Each row is a point on a tangle of strands that fork, close into loops and nearly touch. The rows are in no order.
In the rows, zero is written as 128.
Two points are linked if the straight distance between their rows is under 105. Some points are linked to none.
q38: [162 116 146 125 168  85 154  45 149  96 116 180 100 161 117  75 108 156
 138  96 134 119]
q834: [114  86 102 135  97 157  87 142 147 169 111 129 166 133 104 105 148 146
  87 120 146 145]
q697: [107 162 124 129 156  99 183 192 179 155 110 180 125 106 141  71 166 131
 129 155 124 127]
q657: [ 98 105 111 114 114 141 115  68 132  93 134 142 129 164 138 153  84 128
 135  84 127 121]
q459: [ 73 155 149 178 138 147 127 234 133 124 151 150 158 108 161 162 164 155
 120 120 125  97]
q73: [127 170 119 123 151 130 151 127 104  67 182  96 164  98 182 195 120 164
 127 109 100  82]
q170: [104 155  94 159 115 162 113 163 146 142 165 108 142  97 128 160 135 199
  81 110 108  91]
q35: [121 132 157 102 131  78 130 176 137 130  97 151 155 100 146 153 158  81
 141 155 174 139]
q12: [148 102 123 137 115 124  88 183 174 169  95 143 146 147 135  90 154 146
  69 134 145 150]
q354: [ 91 119 131 102  99 119 129 138 108 148 108 136 113 118 118 156 121  52
 153 142 133 149]
q525: [ 68 114  65 108 109 114 118 120 116 140 122 121 149 177  90 174 103 100
 130 116 116 160]
q904: [137 124 162 139 122 163 116  56 109  59 131 112  86 145 161 120  93 121
 157  99 117 130]
q750: [144  97 157 120  86 171 120 125 113 158  89 104  93 162 126  83 159 119
 110 131 158 136]
q397: [105 142 117 141  95 149 107 101 132 125 152 102 137 103 103 146 127 166
  96 116 124  91]
q905: [139 129 135 123 140 129 117 206 162 147 142 127 145 135 181 190 124 164
  96 120 127 109]
q98: [ 87 136 129 124 162  87 169 177 156 151 132 205 155  93 147  90 130 122
 149 146 130 102]
q568: [122  64  98 121 141 127 114 146 103 212 114 158 138 169 123  50 157  96
 121 142 120 192]
q89: [113 121 131 124 113 133 138 100 132 135 142 151 125  84 119  74 124 142
 135 150 141  94]
q675: [114 145 134 119 136 114 126  85 134  73 167 145 163  72 144 171 105 146
 139 121 142 110]
q500: [ 91 134 136 171 119 127  99 244 151 143 132 140 137 112 158 142 173 142
  90 138 133 134]
q617: [128 122 137 117  78 117  87 149 134 146  96 104 113 160 105 171 147 107
  89 129 142 144]
q516: [ 64 177  81 122  98 141 136 106 103  92 126 100 126 112 105 163 110  75
 169 134 120 144]
q276: [ 63 165  66 124 101 157 126  90 100  93 112  99 125 146  99 146 105  81
 187 121 122 178]
q367: [183 141 175 141 171  96 137 115 126  89 163 132 146  50 140 136 110 166
 145 156 127  98]
q622: [157 128 158 126 106 178 113 101 119  79  87  91 109 151 134 147 122 108
 151 121 177 166]
q30: [121 122 152 103 121 105 154 111 137 148 103 158  91 151 142  98 100  87
 125 126 121  97]
q932: [ 88 108 111 140 150  90 108 186  87 210 141 158 143  88  93 139 154  81
 137 168 122 191]
q746: [177 123 171 146 159 110 138  96 128 134  91 138  84 187  78  70 116 164
  91  78 124 105]
q162: [111  76 111 129 136 140 158  92  93 141  98 175 104 173  96  60 124 102
 151  87 157 146]
q86: [ 83 106  95 111 104 134 105 100 122 132 112 144 140 184 101 166  83  98
 129  93 131 141]
q534: [176 129 131 140 174 108 129 167 188 146 145 155 129 127 159 118  92 188
  98 122 110  85]
q171: [181 157 112 124 178 133 140 114 100  62 174  62 146 100 181 216  89 142
 151 116  82 111]
q452: [ 80 120  60 104  96 106 101 129 109 141 116  91 147 182  86 165 149  90
 118 133 128 180]
q60: [181 144 164 108 148 125 184  88 149 125  94 139 104 174 116  64 171 129
 143 132 150 139]
q328: [136 114 123 126 145 113 110 174 174 149 136 156 159 138 161 172 106 175
  98 110 139 108]
q232: [106 104  94 140 124 165 134  72  82 130 117 168 107 119  95 115  99  62
 201 111 148 188]
q631: [ 78 120 145 103 120 139 134 184 118 143 134 130 142 103 174 156 132 109
 138 141 125 100]
q523: [ 94 165  91 119  72 152 129 130 106 127 130  66 113 157 126 170 127 120
 106 121 118 110]
q511: [192 128 106 124 160 161 125  96 122  80 169  64 153 122 140 200 103 160
 142 117 117 120]
q106: [191 132 162 111 143 143 166 118 145 138 103 115 123 154 123  69 165 149
 124 161 167 143]
q227: [145 141 175 114 125 119 144 110 122 118 118 130  81 112 158 127  87 103
 132 137 111  85]
q287: [158 141 145 144 148 105 100  58 127  50 152 122 150  87 148 180  80 145
 156 123 103 131]
q144: [ 97  82 105 143  91 150  89 129 102 185 101 136 153 143  65  95 149 108
 104 120 141 163]
q311: [101 133 151 101 157  83 155 141 140 125 117 190 142  89 153 121 105  98
 149 131 122  91]
q386: [103  80  91 145 116 144 118 114  85 197 113 163 139 128  57  97 136 100
 131 137 153 183]
q381: [139 138 106 167 123 181 104 189 167 141 150 130 149  93 142 129 138 198
  69 123 130 114]
q599: [152 155 141 127 157 123 167  91 183 138 121 146 114 162 107  43 151 181
 116 107  94 115]
q199: [ 93 123  97 163 112 150  95 227 162 145 140 135 160 106 140 132 165 170
  80 128 130 138]
q892: [137 117 121 164 102 174 109 156 162 166 116 139 115 119 134  52 120 181
  76 118 115  98]
q223: [175 135 161 163 151 122 130 126 144 138 153 120  93  96 129  75 118 189
 107 145  90  83]
q530: [167 125 139 168 121 130  89  80 107 112 163  94  88 130 121 152  97 172
  97 108  74  87]
q859: [ 73 156 163 139 139 134 140 205 113 121 143 148 156  98 171 164 146 127
 136 114 118  76]
q457: [114  92  93 145 119 142 131  86  80 163 122 173 124 116  61 105 114  86
 165 121 154 180]
q813: [167 150 169 120 134 126 120 112 130 101 120 113  98 105 138 168  82 111
 131 134 123 105]
q66: [181 114 125 144 141 168 112  61 113  75 176  82 133 133 134 160 107 174
 137 116 126 116]
q755: [ 73 111 108 133 109 107  92 187 111 184 131 132 145  97  87 137 172  93
 113 159 129 164]
q570: [ 59 138 105  87 116 130 149 188  91 130 140  92 163 139 164 175 149 103
 144 146 111 128]
q310: [101 108 101 105 115 113 110 123 114 135 103 142 124 145 121 169 110  36
 173 127 135 192]
q418: [153 138 122 109 141 118 190  73 141 132  91 166 113 174  94  65 173  95
 153  96 165 152]
q625: [ 73 117 109 116 155 110 150 151  91 152 143 178 173  75 110 164 125  71
 175 149 137 166]
q119: [109 120 132 101 122  94 151 129 134 158 102 177 122 127 134 119 106  67
 150 141 140 118]
q533: [157 154 132 110 134 136 134 161 125  92 138  72 172 127 161 211 152 149
 128 142 156 139]
q997: [154 142 134 104 112 157 119 103 130  74 109  76 145 158 154 186 120 102
 152 134 159 172]
q258: [165  89 163 153 133 145 115  53 100  80 153 133  98 141 138  80 116 187
 124 106 124 110]
q922: [166 153 176 154 161 114 143 140 140 120 154 123 121  67 143  95 130 172
 128 161 104  79]
q127: [140 103 139 115 107 100  71 176 159 163 104 123 134 145 134 125 170 108
  78 151 146 153]
q860: [ 66 143  96  99  96 128 140 166  89 117 126  73 148 132 137 176 158  76
 148 155 126 159]
q524: [170 141 158 135 115 157 117 113 118 111 134  83 109 135 123 186  97 129
 120 127 127 109]
q911: [117  74 100 108 147 105 127 161 121 205 128 170 139 138 126  73 155  83
 141 168 126 178]
q752: [184 148 154 117 175 117 177  69 155 115 142 135 114 154 114  58 154 185
 129 126  82 122]
q472: [ 85 106 117 128 153  90 140 185 109 178 140 190 162  83 115 138 149  84
 167 163 143 163]
q138: [ 63 168 104 131 117 105 139 162 121 127 143 110 159 114 117 186 130 139
 118 114 123  97]
q947: [178 125 158 101 148 120 142 147 156 129 119 138 148 115 159 134 116 147
 131 160 167 118]
q384: [ 74 147 117 113  92 138 131 130 104 122 119 107 128 103 108 163 130  74
 150 144 135 136]
q768: [150  99 152 149 118 163 115  80 118 129 135 134 117 133 114  70 121 187
  99 100 130  94]
q804: [136 187 110 146 106 152 122  72 105  57 146  56 103 121 150 169 102 132
 139 114  95 117]
q824: [189 107 139 130 173 112 134 117 154 145 144 143 107 167 156  94  79 188
 109 106  92  84]
q802: [127 146 175 107 144  86 143 151 133  99 102 164 147  84 150 163 109  83
 147 142 156 117]
q315: [132 146 124 118 115 140 127 178 131 146 141  84 128 145 162 203 132 149
  88 116 112  97]
q211: [192 123 151 146 168 100 111  98 116  75 168 111 138  72 133 161  92 159
 152 140 100 100]
q306: [208 122 160 117 190  97 154 106 157 115 144 127 122 142 159 104  88 158
 142 133  99  93]
q843: [144 132 125 157 123 131 104  98 120 120 190 103 116  84 140 157 113 190
 104 122  85  82]
q562: [ 91 149 122 125 140 125 135 104 125  71 183 117 172  83 161 175 113 161
 135 117 110  88]
q688: [156 148 143 124 139 110 156 137 181 165  93 150 108 167 117  60 140 148
  99 127 117 112]
q64: [107 162 126 134 103 169 115  55 113  51 133  94 110 119 138 142 100 117
 170 108 111 143]
q254: [147 116 104 121 126 107 167 104 129 165  93 167 119 175  72  51 191  90
 140 102 158 170]
q230: [129 111 160 123 109 164 136  87 111  96  95 135  83 148 135 109 109  93
 156 113 156 139]
q463: [118 156  84 122 143 112 163 177 184 168  97 168 136 138 111  49 192 120
 121 155 116 171]
q277: [134 149 150 119 120 110 141 172 168 166 103 147 109 119 131  89 148 134
 110 161 140 115]
q82: [110  92 118 114 144  85 116 201 143 175 115 152 138 117 149  73 181  89
 135 175 142 171]
q833: [198  82 147 157 155 160 115  63 107  88 175 103 114 138 142 109 111 193
 139 118 116 117]
q3: [196 114 171 142 134 145 111 105 122 119 120 100  91 162  93 134  99 144
 122 116 142 121]
q404: [115 154 119 123  79  99  99 158 127 117 109  75 136 141 101 189 166 112
  99 146 151 148]
q915: [110 189  96 134  84 158 134 105 110  88 135  53 104 146 135 170 110 123
 120 119 114 113]
q107: [192 125 166 117 176  92 144  68 147  96 131 156 116 151 141 109  83 137
 146 124 123 119]
q347: [136 124  92 122 130 107 163 138 140 196  93 162 127 147  88  35 202 100
 135 145 126 167]
q294: [164 132 137 168 128 154 127 122 148 147 136 127  98 112 132  47 122 193
  86 130  95  81]
q421: [104  94 136 122  85 179 121 114 101 135 111 116 113 149 124 106 129 105
 135 127 147 127]
q714: [188 114 182 147 159 129 137  95 105 118 115 109  66 177 104  79 107 164
 105  94 110 104]
q585: [ 80 132 117 123  94  90  93 178 115 144 124 105 141 108  88 165 189  96
 113 151 153 157]
q37: [117 140  94 111  95 156 127 150 129 140 147  76 126 173 154 177 132 148
  90 108 104 104]
q597: [ 99 116 109 125 114 125 112  65 133  89 149 143 142 113 119 145  88 126
 138 117 139 122]
q13: [ 78 139  88 139 115 168 115  71 103 102 106 135 112 134 100 134 104  77
 203  97 132 193]
q991: [121 120 142 109 130  80 118 194 134 148 115 134 134 100 142 105 197  85
 129 177 170 158]

A piece is all that can be reached along the links. How many separate loops has the piece of each point below (a circle has one, a figure eight two, a Y none), and how many tips (points with one link)?
q418 -> loops 0, tips 7
q622 -> loops 0, tips 3
q171 -> loops 1, tips 2

Name the points in between on the shortest way along the links from the first point to the second, in order.
q932; q276 -> q755 > q585 > q404 > q617 > q127 > q12 > q834 > q144 > q386 > q457 > q232 > q13
q418; q813 -> q254 > q347 > q463 > q697 > q98 > q311 > q119 > q30 > q227
q911; q276 -> q82 > q991 > q35 > q802 > q311 > q119 > q354 > q384 > q516
q106; q599 -> q60 > q418 > q254 > q347 > q463 > q697 > q277 > q688
q287; q294 -> q211 > q367 > q922 > q223
